The views of a scene show one set of named points, each view turned or mirrored, and shifted as a whole, with a little noise and some points left out.

Scene 1
View 1
<41>: [ 24 -10 -26  -9 -11  -2  11  19  25 -16 -24   7  -5  -9  -1  26 -14  -9
 -22  28  -7  -5 -14 -26 -14   5 -24 -30  20  31   8   7  12   1  -7 -10
  19 -27 -31   1 -16   5   4 -10   1 -36]
<188>: [  2   2  -1   3 -18  -9  13  21  14 -13 -16  -4   6  -2   3  -2 -12 -13
  10  21   3   4 -12 -13   4  13 -10 -10  -8  21  13   3  15  -5  -2 -24
  -2  -9  -6 -10 -11  13  26  -7   5 -24]
<74>: [ -9  -3  12   4 -16 -13  36  19  30  -7  -9 -20  15   1  -9 -15 -12 -13
  27   0  38  -8 -18  -5  18  13   4 -18 -17  20  13 -10 -20   4   8 -41
  -5  15  20 -11 -11   5  23 -26  27 -15]
<43>: [  4  12  -3   2  -9  -8   9  21   0   2 -22   6  -7   1 -12  13  -8 -12
 -15  16   8  -4 -10 -11   5  -1  -6 -28   1  28   6   0   8 -17   5 -13
   1   4 -14 -10  -2   8  13 -13  18 -13]
<196>: [ 17   3 -20  -8  -3  -6   3  16   7  -8 -28  13 -13  -1  -9  27 -14  -8
 -33  28  -9  -9 -10 -19  -5   0 -18 -35  21  30   7   5  10 -12   1  -4
  10 -16 -29   1  -9   9   2  -6  12 -26]
<155>: [ 10  -3 -18  -2  -7  -9  -4  17   0 -21 -14  12  -2  -4  10   6  -8 -11
  -5  26 -11   0 -11 -12 -16  16 -21 -13   4  24   3   5  25 -12  -1 -13
   4 -24 -24   0 -10  14  13  -4   9 -30]
<49>: [ -7  -8  -6  -2  -4 -15  12  15  14 -17  -9   1   7  -2   6  -7  -7  -8
  16  13  14 -12 -13  -4  -7  22 -14 -10  -3  18   3  -3   5  -1   7 -26
   0 -12  -3   0 -12  11  14 -17  21 -28]
<252>: [  5   9   0   0 -13 -12  13  17  19  -5 -26   1   0   2 -11  10 -18  -4
  -9  26  -4 -11 -12 -19  16   2  -8 -22   8  25  16   9   3  -5   1 -18
   5  -9  -7  -3  -9  10  15  -7   7 -24]
<227>: [  6   2  -2   8 -25  -7   9  22  11 -23 -11  -7  11  -2  11 -10 -14 -14
  20  27 -10  12 -13 -14   3  18 -10   1 -15  20  17   8  26  -6  -6 -28
  -4 -16  -5  -8 -13  19  34   2  -4 -29]
<144>: [ -1  -4  -7  -5  -8 -10  21  29  10   3 -14   9  -8 -12   3  10   3 -24
   2   3  32  -3  -9  -5 -14   6 -12 -26  -7  30  -1  -9  10  -5   3 -10
   5   1 -11 -15  -4  -1  15 -31  19 -20]
<46>: [-14  10   6   1  -1 -22   2   9   5  -8 -20   9   1   5  -3  -2 -12   2
   6  23  -4 -22  -7  -5  14  13  -9 -11   0  17  10   5   6  -8  11 -20
  -3 -10   2   5  -4  14  19  -8  20 -26]
<15>: [ 34 -13 -32  -7 -14   4  14  19  27 -24 -19  -2  -2  -9  -6  23 -16 -12
 -23  25  -3   6 -20 -27 -17   9 -23 -34  19  29   8   5   7  -1  -9 -16
  16 -25 -32  -1 -22   7   0  -7   5 -32]
<184>: [ -5   6   3  -2 -12 -12  21  28  10   8 -20   6  -6  -8  -4   7  -2 -21
   3   6  27  -7  -9  -5   1   2  -7 -24 -10  27   4  -7   8  -6   3 -14
   3   8  -4 -16  -1   1  20 -28  16 -15]
<27>: [ 25  12 -16  14 -13   3 -11  14 -15 -27 -12  -4   0  12 -10   3 -15  -9
 -21  31 -26  19 -14 -19   2  11 -10 -16   6  22  10   9  22 -33   0 -23
  -7 -11 -28  -1 -12  25  14  16  11 -14]
<226>: [  6 -11 -18 -19   0 -13  16  18  28  -2 -28  18 -11 -13  -2  28 -10  -8
 -19  17  11 -25 -10 -16 -13   3 -23 -36  22  31   4  -2   1   8   0  -2
  20 -23 -21   3 -10  -2  -1 -26  13 -34]
<50>: [ -8   0  -4   2  -5 -17   0  14   2 -19  -9   7   4   1   9  -7  -7  -7
  12  18   0  -9 -10  -3  -6  22 -13  -5  -4  18   3   0  15 -10   8 -23
  -3 -14  -7   2  -8  16  19  -8  19 -27]
<157>: [ -4   0   2   5 -18 -11  11  21   9 -18  -8  -6  10  -1   6 -14  -9 -13
  23  15   8   4 -12  -8   3  20  -8  -2 -16  18  11   2  14  -7   1 -30
  -5  -6   0  -9  -9  14  29  -9   9 -23]
View 2
<41>: [  5   2 -24   2  -7 -20 -20  -6   5  -5   7 -15  -9 -19 -18   5 -19   0
  14 -22  -1 -15 -32  14  13  -7   3  -1 -16 -11  11  19 -20   0  -7  42
  -1  -7  -7  -1   3 -27  35  -2   1   9]
<74>: [-13 -24  -6  -4 -24  -1  10 -36  -4  11  12   8  15   7 -19   6 -17  15
  25  26 -10   2   4  15  39  23  11  15 -22  15 -11 -17  -9 -20  -1   0
   2   1  -1   6  29  36 -17 -21 -17 -10]
<227>: [  1 -15 -24 -12  -1   0   5 -11  -1  13  -9  15  -4  -3  -4  -7   2  15
  24  -6   5  11   7  28  19   0  -6   6 -19  -6 -16  14 -32   2   2  11
  -4   2 -37  16  11  -9  -3   6 -19   4]
<188>: [  0 -12 -17  -7  -7  -3   0 -13   3  11   0   8   2  -2 -11   0  -4   9
  22  -5  -1   4  -4  18  20   4  -2   5 -18   2 -11   9 -23  -3   5  15
  -6   2 -25  11  11  -3   3  -8 -11   0]
<226>: [ -3  12 -13   8 -21 -13 -28 -13  11   1  20 -26   9 -22 -24   9 -21 -10
   7 -14  -8 -24 -31  -1  17  -9   7   0 -10  -2   6  13 -15  -1  -6  39
   5  -7   2  -4  12  -8  29 -20   7   2]
<155>: [  3   6 -17  -4 -14  -3  -1   1  11   7   4   1  -5 -20 -11  -3  -9  -1
  19 -12  -6  -1  -9  14   4 -10 -12   6 -15 -11  -6  22 -28   3   2  32
  -7   3 -30  10  -4 -20  25  -8  -7   2]
<184>: [-10  -5 -13   2 -16  -4  -7 -13   6   3  11  -3  26   5 -20  15  -8  -2
  27   2  -8  -2 -17  -1  34   6  -3   6 -13  16 -10   3 -14  -3  15  18
  -8   5 -13   8  23  15   7 -27   1 -18]
<252>: [  1 -16 -13  -6  -6 -11  -9 -18   5   9  12  -1   0   1 -17   3 -11   5
  15 -15  -2  -8 -14   5  15   5  12  -6 -11  15   0   9 -17 -11   7  22
 -11   2  -8   5   3 -11   1 -12  -4   9]
<49>: [ -7   2  -8  -3 -25   3   3 -16   6  13  11   1   5 -17 -16  -3 -13   3
  16  12 -10  -1   6  14  14  -1  -2  13 -17  -5 -11   5 -21  -6  -4  17
   5   0 -18   8  13  10   6 -17 -11  -3]
<46>: [ -1  -6  -2 -10 -19   6   0 -17  12  23  16   2   3 -10 -15  -6 -10  -2
  10  -7  -8  -5   6   0   1  -1   4  -2  -8  14 -13  10 -23 -10   4  11
  -8   8 -18   8  -3  -1  -7 -22  -7   9]
<15>: [  4  -4 -26   2  -5 -24 -11  -6   0 -11   7  -9 -16 -19 -19   7 -24   6
  19 -14  -4 -11 -35  21  15   0   0   5 -24 -17  15  16 -16  -4  -8  45
   2 -10  -5   0   2 -27  39   2  -1   7]
<144>: [-11   6 -15   5 -22  -4  -7  -7   6   0  10  -6  25  -4 -20  16 -10  -6
  28   6 -11  -4 -20   2  32   2 -12  14 -16   5  -9   5 -15   1  10  23
  -2   2 -15   7  23  15  20 -28   3 -22]
<157>: [ -4 -12 -15 -11 -14   4   8 -14   1  15  -1  14   5  -5 -10  -3  -2  12
  24   5  -5   9  10  21  21   4  -6  12 -18   0 -18   6 -25  -3   3   8
  -3   5 -33  14  13   8  -5  -8 -16  -4]
<196>: [  4   0 -14   0  -8 -16 -13  -2  14   0  16  -8  -5 -13 -21   8 -19  -5
  17 -26  -6 -14 -32  -1   4  -3   1  -6 -12   4  10  21 -15  -7   8  42
 -12   2  -7   3 -10 -26  29 -16   7   8]
<27>: [  9 -17 -17 -12   2 -10  20   7   6   5   3  24 -24  -5 -12  -1 -13   9
  32 -20  -6  11 -15  14  -7   5 -12  -2 -22   0   4  22 -20 -15  16  35
 -24  12 -31  17 -27 -34  18  -5  -8  11]
<43>: [ -3 -10 -12  -2 -10  -8   0  -8  10   4  13   3   9   5 -21  11 -12  -3
  27 -12  -8  -3 -21  -3  17   8  -3  -1 -14  19  -4  10 -11 -10  19  25
 -19  10 -13  10   0  -5  10 -26   2  -6]
View 3
<226>: [ 25 -13  -9  34   0 -11  -6 -26   6  -6   9 -21  -9  -1   0  -6  10   8
  22  10  -2  30  -5  31   0  19 -26 -23  21  -1   9  19   6   0 -37  -3
   5  -3   8  -7   3  11  -3  -2 -19  25]
<188>: [ 26 -10  -4   1  11  -2   8 -23   8  -9   0  14 -27   1 -19  -3   5   2
  19  -8  -1  13  17   0  10   8 -16 -18  12 -15  17 -16  11  -7 -26   2
  -1 -12  -1  16   0   0  -6   8  13 -10]
<27>: [ 20   4 -17   0 -11  23   9  -9  15  28 -11   3 -31   8 -18 -12  12 -28
   7  12   4   9  12   7  20   6  -2   7   0 -15  21 -28  -5 -23 -24  11
   4   2 -10  22  13  17  11   3  22  -4]
<41>: [ 19 -19 -14  24 -10  -5  -6 -21  -4   3   7 -18 -26  12  -3  -9   8  -8
  16  16  -1  26   0  17   9  11 -17 -25   5  -1  22   7   3  -7 -38   1
   8  12   2   4   5  19   5  -6 -11  17]
<157>: [ 25  -7   0  -8  18  -2  18 -26  11  -8   1  27 -30  -3 -17  -2   9   9
  25 -14  -3  10  22  -5  13   9 -17 -20  19 -16  19 -22  13 -11 -24   7
  -7 -21   1  20  -3  -4 -13   7  22 -15]
<252>: [ 30  -8  -8  16  11   4   2 -13  12  -5  -3  -3 -13  -5 -26   0   1  -1
   8  -2   0  16  12   7   7   4 -19 -10  10 -16  11  -7   6   5 -34  -1
   9 -10  -6   4   4   2   4  10   0   0]
<74>: [ 29 -11  24  -3  28 -27  17 -19  16  -9  11  15  -9 -24 -38  -4 -11  35
  19 -23  -6   7  28  -1  19   7 -13 -25  32 -28   8  -8  27   0 -28  -1
 -17 -46   5  11 -20 -17  -8  21   1 -11]
<15>: [ 16 -22  -7  19 -17  -8  -3 -16  -3  14  10 -21 -31  13  -7 -15   3  -9
  14  20  -3  21   4  16  17   7 -10 -28   2  -1  26   6   4 -14 -42   3
   1  11   3   8   0  19  10  -7 -13  15]
<184>: [ 28   5   2   7  10 -18   0 -19  20 -21   8   0  -6  -3 -19 -10   3  16
  24  -9   2  24   6  16  -2  29 -14 -14  27 -31   2  -3  21  -4 -20  -4
  -6 -18   4  15  -4  -6 -12  12   2  -3]
<155>: [ 18  -4 -16   8  -2   7   9 -29   7   4   0   8 -30  10   3  -7  22  -8
  24   8   0  19   5  16   8  15 -19 -14  13  -2  21 -11   2 -18 -26   7
   3   0   2  14   9  14  -7  -5  16   6]
<144>: [ 24   4   1   6   4 -25   0 -24  18 -16  14  -1 -10   4  -9 -14   8  16
  30  -4   0  26   3  23   0  33 -14 -20  30 -26   6   2  21 -12 -20  -3
 -10 -16  10  18  -4   1 -16   7   0   2]
<43>: [ 28   9  -8  10   3   0  -2 -11  23  -3  -1  -6  -7  -1 -22  -9   6  -1
  14   0   3  19   6  19   2  21 -12   1  17 -28   4  -9  10  -5 -22   0
   1 -12  -4  14   5   3  -1  11   6   0]
<50>: [ 22  -3  -9   4  16   6  18 -32  17   1  -1  22 -25  -5  -6  -1  21   7
  26  -5  -3  11  15  12  12  13 -23 -11  24  -5  17 -16   5 -13 -22  10
  -3 -21   4  10   3   4 -11   5  22   1]
<196>: [ 24  -5 -18  26  -9   6  -5 -15  12   9  -2 -20 -14   6  -7  -9  11 -11
  11  16   2  26  -2  27   5  14 -15  -4   9  -8  11   2   0  -6 -32   1
  11   5   0   2  10  17   6   1  -5  16]
<46>: [ 30  -1 -10  14  23  14  14 -27  19  -2  -9  14 -12 -15 -15   6  15   8
  18 -10  -2  12  16  12   6   8 -29  -3  22  -7   8 -13   3   2 -26   5
   6 -25  -1   0   6   0  -9  10  15   3]
<227>: [ 21 -13  -8  -8  14   4  15 -25   1 -12  -1  27 -40   8 -15   0  10  -4
  21  -8  -3  11  21 -13  14   2 -17 -24   6 -11  26 -27   7 -12 -27   7
  -1  -6  -3  24   0   1  -9   3  24 -17]
View 4
<46>: [-20 -15 -15  20   1   3  -2  10  -9 -13   4   1  -3 -12  13   3  -3  11
  37  -7   5  35  -4   3   2  10   7   8  -2   8  -6   6 -11   2 -17   8
  34  13 -23 -29  30 -22   4  12 -24  -7]
<157>: [  3   5 -22  23   3   1  10  11  13  -7   5  -2  -9   2  19   4   6  -9
  24  -7  19  21 -17  13  21   4  -3  20 -11  10  -4  11  -2   7 -12  10
  41  15 -21 -22  32 -22   0  13 -25   8]
<196>: [-19 -20  15  23   1   0 -11   4 -12   1  14  -7   0 -15  21 -16   0   7
  31  -2 -23  12   4  -5  12  20   5 -28   0   1  10 -13   4  -1  -8  38
  20  23  13 -22  14 -17  -2   3 -20 -11]
<50>: [-13  -4 -15  26   4   7   7   9   3 -10   5 -13  -3  -2  19 -11   4   1
  33  -6   9  30 -11   6  17  14   4  18  -6   9  -4  13  -6   4 -15  13
  36  17 -17 -23  27 -23   6   4 -21  -1]
<43>: [-13 -12  -4  13  -1  -5  -8   1   2  -2  15   5 -14 -13  25  -3   1   6
  32 -12  -7  24   0   1   2  11   3 -12 -14   2   7   0   5   0 -10  28
  25  24  -4 -25  21 -15   4   1 -24   3]
<41>: [ -5 -10  20  26  -3   2 -12  14  -6   5  15 -19   6  -9  21 -24   5  -7
  20   4 -21  -4  -4  -4  23  15  -4 -22  12   1   3 -15   7  -7  -8  34
  28  19  22 -22  10 -24  -8   4 -23 -13]
<15>: [  3  -5  16  24   1   3  -8  14  -4   4  16 -21  10  -4  23 -23   8 -12
  18  11 -25 -15  -3   2  27  16   1 -24   6   3   8 -16  10  -3  -5  37
  32  18  24 -15  14 -20  -9  -2 -28 -10]
<188>: [  2   0 -11  21   2  -2   3  11   7  -3   5  -1  -7  -2  19   3   4  -8
  23  -6  11  15 -12   7  21   6  -2   6  -7   5  -1   0   1   5 -10  16
  34  16 -10 -21  26 -22  -3  15 -24   4]
<49>: [ -4   2 -17  19  -4   8  -1  12   7 -11  10 -14  -3  -6  23  -8   5  -3
  29  -2   2  22 -10   8  10   8   2  21  -2   8  -8  12  -3  -4 -16  13
  44  14 -13 -24  31 -26   7  -4 -32   0]
<144>: [  2   4  -6  10 -10  -4 -13   1  18   3  23  -1 -27 -15  37 -12   6  -3
  22 -17  -4  25  -7   1   0   2 -12   9 -10  -3   0  10  14 -13 -11  25
  35  28   5 -29  21 -25  12 -10 -32  13]
<184>: [  0   0  -9   6  -9  -7 -14   1  16   2  19  11 -28 -17  31   3   2  -1
  23 -19   1  27  -4   2  -3  -1 -11   4 -13  -2  -1   6  10  -9 -11  21
  35  25  -3 -30  23 -24   8   1 -31  14]
<252>: [ -9 -13  -2  16   0  -5  -8  11  -7  -3   9  10  -2 -13  12  10  -3   2
  26  -1  -4  13  -3   1   7   7   1 -16  -2   5   0 -11  -2   2 -11  17
  30  13  -7 -25  24 -19  -6  16 -26  -5]
<226>: [-14 -10  18  16 -12   4 -28  11  -7   2  22 -15  -3 -23  26 -21   1   4
  25  -1 -28  13   1 -10  -2   9  -7 -10  16  -2  -6  -5   5 -20 -14  27
  35  19  20 -31  11 -30   3 -10 -32 -12]
<155>: [-12 -10   5  31   7   5   6   7  -2  -3   8 -23   1  -2  22 -25   7  -3
  28  -7  -1  20 -10   1  30  21   0   1  -1   7   5   1   3   6  -8  30
  25  21   0 -19  16 -22   0   4 -13  -7]
<227>: [  4   2 -12  28   8   0  16  14  10  -3  -1  -6  -2   5  13   2   6 -15
  20  -7  23  12 -21  12  38   6  -6  14  -5  10  -1   0  -2  12  -9  12
  32  14 -18 -19  26 -22 -10  25 -16   1]
<27>: [-13 -18  -5  31  19  -1  20   1  -7  -6   0  -5   6   9  15  -9   4   0
  33  -2  -2  11  -6  13  36  27  19 -26 -23   8  22  -9   1  24  -2  38
  14  23 -11  -5  25  -3  -4  14  -9  -2]
View 5
<157>: [ 10  -3   6  10 -12  25 -26 -27  18 -11   6  25   5  -3   7  10 -20  -2
 -14  -7 -15  -6   8  -6 -15  -3  -9  -7 -24 -12   0 -22   9  10  15  13
 -34  -1  16   1  13  -8 -17  27   9   4]
<15>: [ -6  20   7  16  -7   8   6 -27  16   1  19   5  -3 -14   5 -27 -29  -1
   2  25  -3   6  33  -4  -3  15  33 -25  -6 -19  -9  -4   1 -15  10  -3
 -38  16 -13   2  -3   2   5  -8   6 -30]
<252>: [  8  19  25   1  -8  25 -15 -15   7  -2  17   0   5  -6  16  -5 -25  -1
   2   1 -26  -8  23  -7 -15   4  16 -18 -16 -21  18  -2   9   1  15   8
 -31  -1  -2  16   4 -14 -12  11   9  -9]
<43>: [  5  22  23   1  -4  28 -11 -11   2  -1  22   6  10  -8  22  -4 -28 -20
   9  -4 -23 -10  17 -13 -16 -11  16 -14 -18 -31  11 -18   5   6  15 -13
 -32   1   3   4   1 -11 -12  15  12  -5]
<46>: [  5  16  14   3 -11  28 -15  -8  10 -10  15   0  14  -3  12   2 -20   6
  -9 -14 -31  -9   9   0 -21   1   4 -11 -14 -15  21 -19  14  -2  14   0
 -32 -12   4  20  15 -18 -12  33   1   3]
<226>: [-13  34  -1  18  -6  18  13 -12   5   3  33 -17  13  -2   9 -16 -16   1
  10  10 -12  -4  22   5 -18  18  30 -17  -9 -14  15  -5  12  -4  -8 -25
 -36   5   0  10  -8  -8  -8 -14  -1 -15]
<144>: [ -5  18  -3  14  -5  28  -3 -18   4   0  23   9  11  -2  16   4 -15 -23
   8  -3  -7 -11  10  -4 -21  -5   7  -5 -24 -19   3 -22  12  15   0 -27
 -37   7  20  -8  -6  -6 -23  -3   8   2]
<155>: [ -7  17   7  24 -16  12   0 -23  24  -7  15  13  11  -5   5 -14 -32  -2
 -12  -1 -15  10  14  -9 -16   3  15 -19 -10 -18  -7 -27   8  -5   8 -10
 -31  -2  -4   3   6  -2   3  30   2 -15]
<27>: [  6  14  35   2  -7  15 -14 -18  17  -8   8  23   7 -19  14 -19 -46 -11
 -12   2 -23  10  20 -18  -7 -13  21 -25  -8 -36 -11 -26  -4 -15  35   6
 -30   2 -22   4  14  -4  14  44  10 -21]
<196>: [ -7  35  21  11  -7  16   7 -12   8   0  25  -6  10  -8  14 -23 -35  -8
   6   6 -21   2  26  -9 -14   3  36 -25  -6 -28   8 -10   5  -9  10 -16
 -32   4 -14  10  -2  -8   5   9   3 -23]
<188>: [  9   5  13   9 -12  22 -20 -25  16  -7  10  17   3  -3  11   2 -25  -4
  -7  -4 -16  -4  16  -8 -15   1   2 -13 -21 -15   2 -14   9   8  14  10
 -32   3   8   4   9  -7 -13  20   9  -5]
<50>: [  0   8   1  13 -10  22 -12 -16  17 -13  13  11  13  -5   5   0 -19   4
 -14 -11 -19  -2   5  -1 -16   0  -2  -9 -13 -12   4 -29  11  -3  13  -4
 -33  -7   9   6  14 -10  -8  34   1   1]
<184>: [  3  18   8   6  -4  32 -13 -17   2   0  21   9  10  -2  20   7 -17 -23
  11  -6 -13 -16  11  -8 -21  -8   5  -3 -26 -23  11 -18  11  18   4 -16
 -34   4  21  -3  -4  -9 -26   0  12   4]
<74>: [ 22 -11   0 -12   5  42 -35 -17  -6  -6  11  15  -1  -9  14  21   0  -5
   3  -1  -8 -31   8   9  -8  -2 -16   6 -30  -9  15 -10  13   7  21  12
 -44   7  29   4   9 -15 -42  -9  14  16]
<41>: [ -8  27   9  21 -13   7   9 -26  17   1  22  -2   4  -7   5 -25 -31   1
   2  18 -10   7  31  -4 -10  17  33 -24  -7 -18  -1  -2   6  -7   2  -7
 -34  11 -11   7  -6  -3   3  -3   4 -27]
<49>: [  2   7  -4  11  -8  23 -11 -19  14  -7  14  10   7  -3   5   2 -15   3
  -9  -3 -12  -6   9   4 -14   5   1  -7 -17  -9   5 -19  12  -2  10  -3
 -36   1  13   5   9  -8 -15  13   3   0]
<227>: [ 12  -3  14  15 -21  15 -26 -34  28 -11   1  29   0  -2   4   3 -31   3
 -18  -3 -17   4  17 -14 -16   2  -3 -15 -23 -12  -4 -17   9   9  13  24
 -30   1   7   4  13  -6  -9  33  11  -6]
View 6
<188>: [  6   5  18  -4   5  16  10  -8   6  14   5 -17   1   7 -11   2  10   9
  -6   8  -6 -10  18  -9   9   1  -3   7 -11  -4  17  15  -2  12 -11  -1
  -3   3 -28 -11   0   8 -14  -6  -4   6]
<196>: [-20  -3  14  -4  -6  21 -11  26 -21   1   3  -5  -2   9  11  -3  -6   3
 -11   7   4   3   4 -15  -1  13   4 -17   4   1  -1   2  28  16 -16 -13
  -6  19 -29  -9  -5  -6   9   3   9   9]
<226>: [-11 -18  14  -6   8  10  -4  25 -15   3  10  -3   2  12  24   7   3  -3
   9  12 -11   1 -11 -10  -5  18  -1 -23   0  17  12   8  37  13  -5 -16
   1  10 -34 -12  -1 -18  -3  -6  21  -4]
<49>: [ 12  -8  17  -5  11  15   4  -6  -2   7   5  -4   7  16  -4   4   6   2
   1   4 -18  -7  10 -11   3  -1 -19  -3 -15   1  29  25   3  10   1  -2
   3   3 -21 -14   2   4 -24 -10  -1  -8]
<50>: [  7  -3  16  -9   6  24   6  -3  -6   6   2  -5   1  13  -9   0   4   3
 -11   1 -10  -2  14 -16   3   1 -17  -1 -16  -6  29  28  -4  10   4  -3
  -5  11 -15 -10   2  10 -21  -7 -12  -5]
<144>: [ -1 -12  20  -8   9   2  -9  24   1  18  16  -9   6   1  -1   7  11   8
  12  16  -2  -4   3  -5  14  -6 -13  -5 -13   9  22  10  16  10   4 -13
   5   3 -35 -17  16  12 -13 -33   7  -9]
<27>: [ -5  12  17  -1 -14  32 -11  -1 -18   7  -8  -7  -1   9 -15 -15 -10  10
 -35  -4   8  -5  32 -18   5  -6   0   7   3 -23  -2   9   1  15 -27  -6
 -12  26 -18  -2  -7  19  10   7 -12  19]
<74>: [ 17   4  19  -7   6  -7   3 -11  30   7  10 -10  14  21 -12  13   8   6
  18  15 -21 -32  16  -9  15 -18 -17   1 -16   4  34  10  -8  17  -9  18
  26 -36 -39 -18   6  11 -46 -19   9 -10]
<184>: [ -6  -1  19 -11   3  -1  -2  24  11  13  20 -14   3   2  -5   7   9   8
   9  16   2 -10   7  -9  19  -5 -10  -5 -13   5  24   6   9  14   1  -4
   7  -6 -38 -17  10  13 -22 -27   3  -8]
<252>: [-10  13  13  -6  -4  13  12   2   6  -1   6 -15  -1  15  -1   3   2   5
  -4   6  -3 -14  13 -16   6   8   6  -9  -3   1  12   4   5  22 -19   8
   2 -10 -35  -9 -12  -5 -16   9   3   7]
<157>: [ 14   4  19  -4   9  16  12 -15   9  17   4 -16   4   9 -18   2  12  10
  -7   5 -11 -12  20  -9  12  -4 -12  12 -17  -6  27  22 -13  11  -4   2
  -3   0 -23 -12   5  14 -22 -11 -11   1]
<15>: [  2 -13  17  10   5  15 -12  -2 -20  13  -4  -6   7  11  14  -1   0   3
  -5  11 -13  -7   7  -2  -5   7   6  -4   7   7  -8   2  32  10 -30 -18
  -5  23 -31  -6  -2 -15  20   2  21  16]
<227>: [ 15   9  19   0  10  23  21 -24   6  21   2 -22  -1   4 -19  -2  13  11
 -15   4 -10  -9  25  -6  10   5  -1  19 -15  -8  18  23 -12  10 -13  -3
 -15  13 -22 -11  -1   8 -10  -2 -14  11]
<41>: [ -5 -11  15   5   7  17  -2   5 -21  12   1  -8   1   7  15   1   2   3
  -5   9  -8  -1   3  -3  -5  19   7  -8   4   9  -3   5  32  12 -21 -19
 -10  24 -30  -8  -4 -18  16   3  15  11]
<43>: [-16   7  16 -10  -9   9  -8  26   0   6  10  -9  -1   6  -5   0  -1   8
  -7   9  10  -6  13 -16  14  -4  -5  -7  -4  -5  13   2  10  17 -11  -3
   3   0 -33 -11   1  13 -11 -13   0   1]
<46>: [ -7   8  14 -13  -2  23  13   7   1  -7   4  -7  -3  18  -6   1   1   0
 -11   0  -5  -6  11 -24   3   6 -10 -12 -14  -5  29  22  -7  18   1   8
   1  -2 -22  -9  -7   5 -30   3 -11  -5]

In a view up to two points have been moved. Name them for each view, in the order of its rows, or write none.
view 1: none
view 2: none
view 3: none
view 4: <43>
view 5: <49>
view 6: <252>
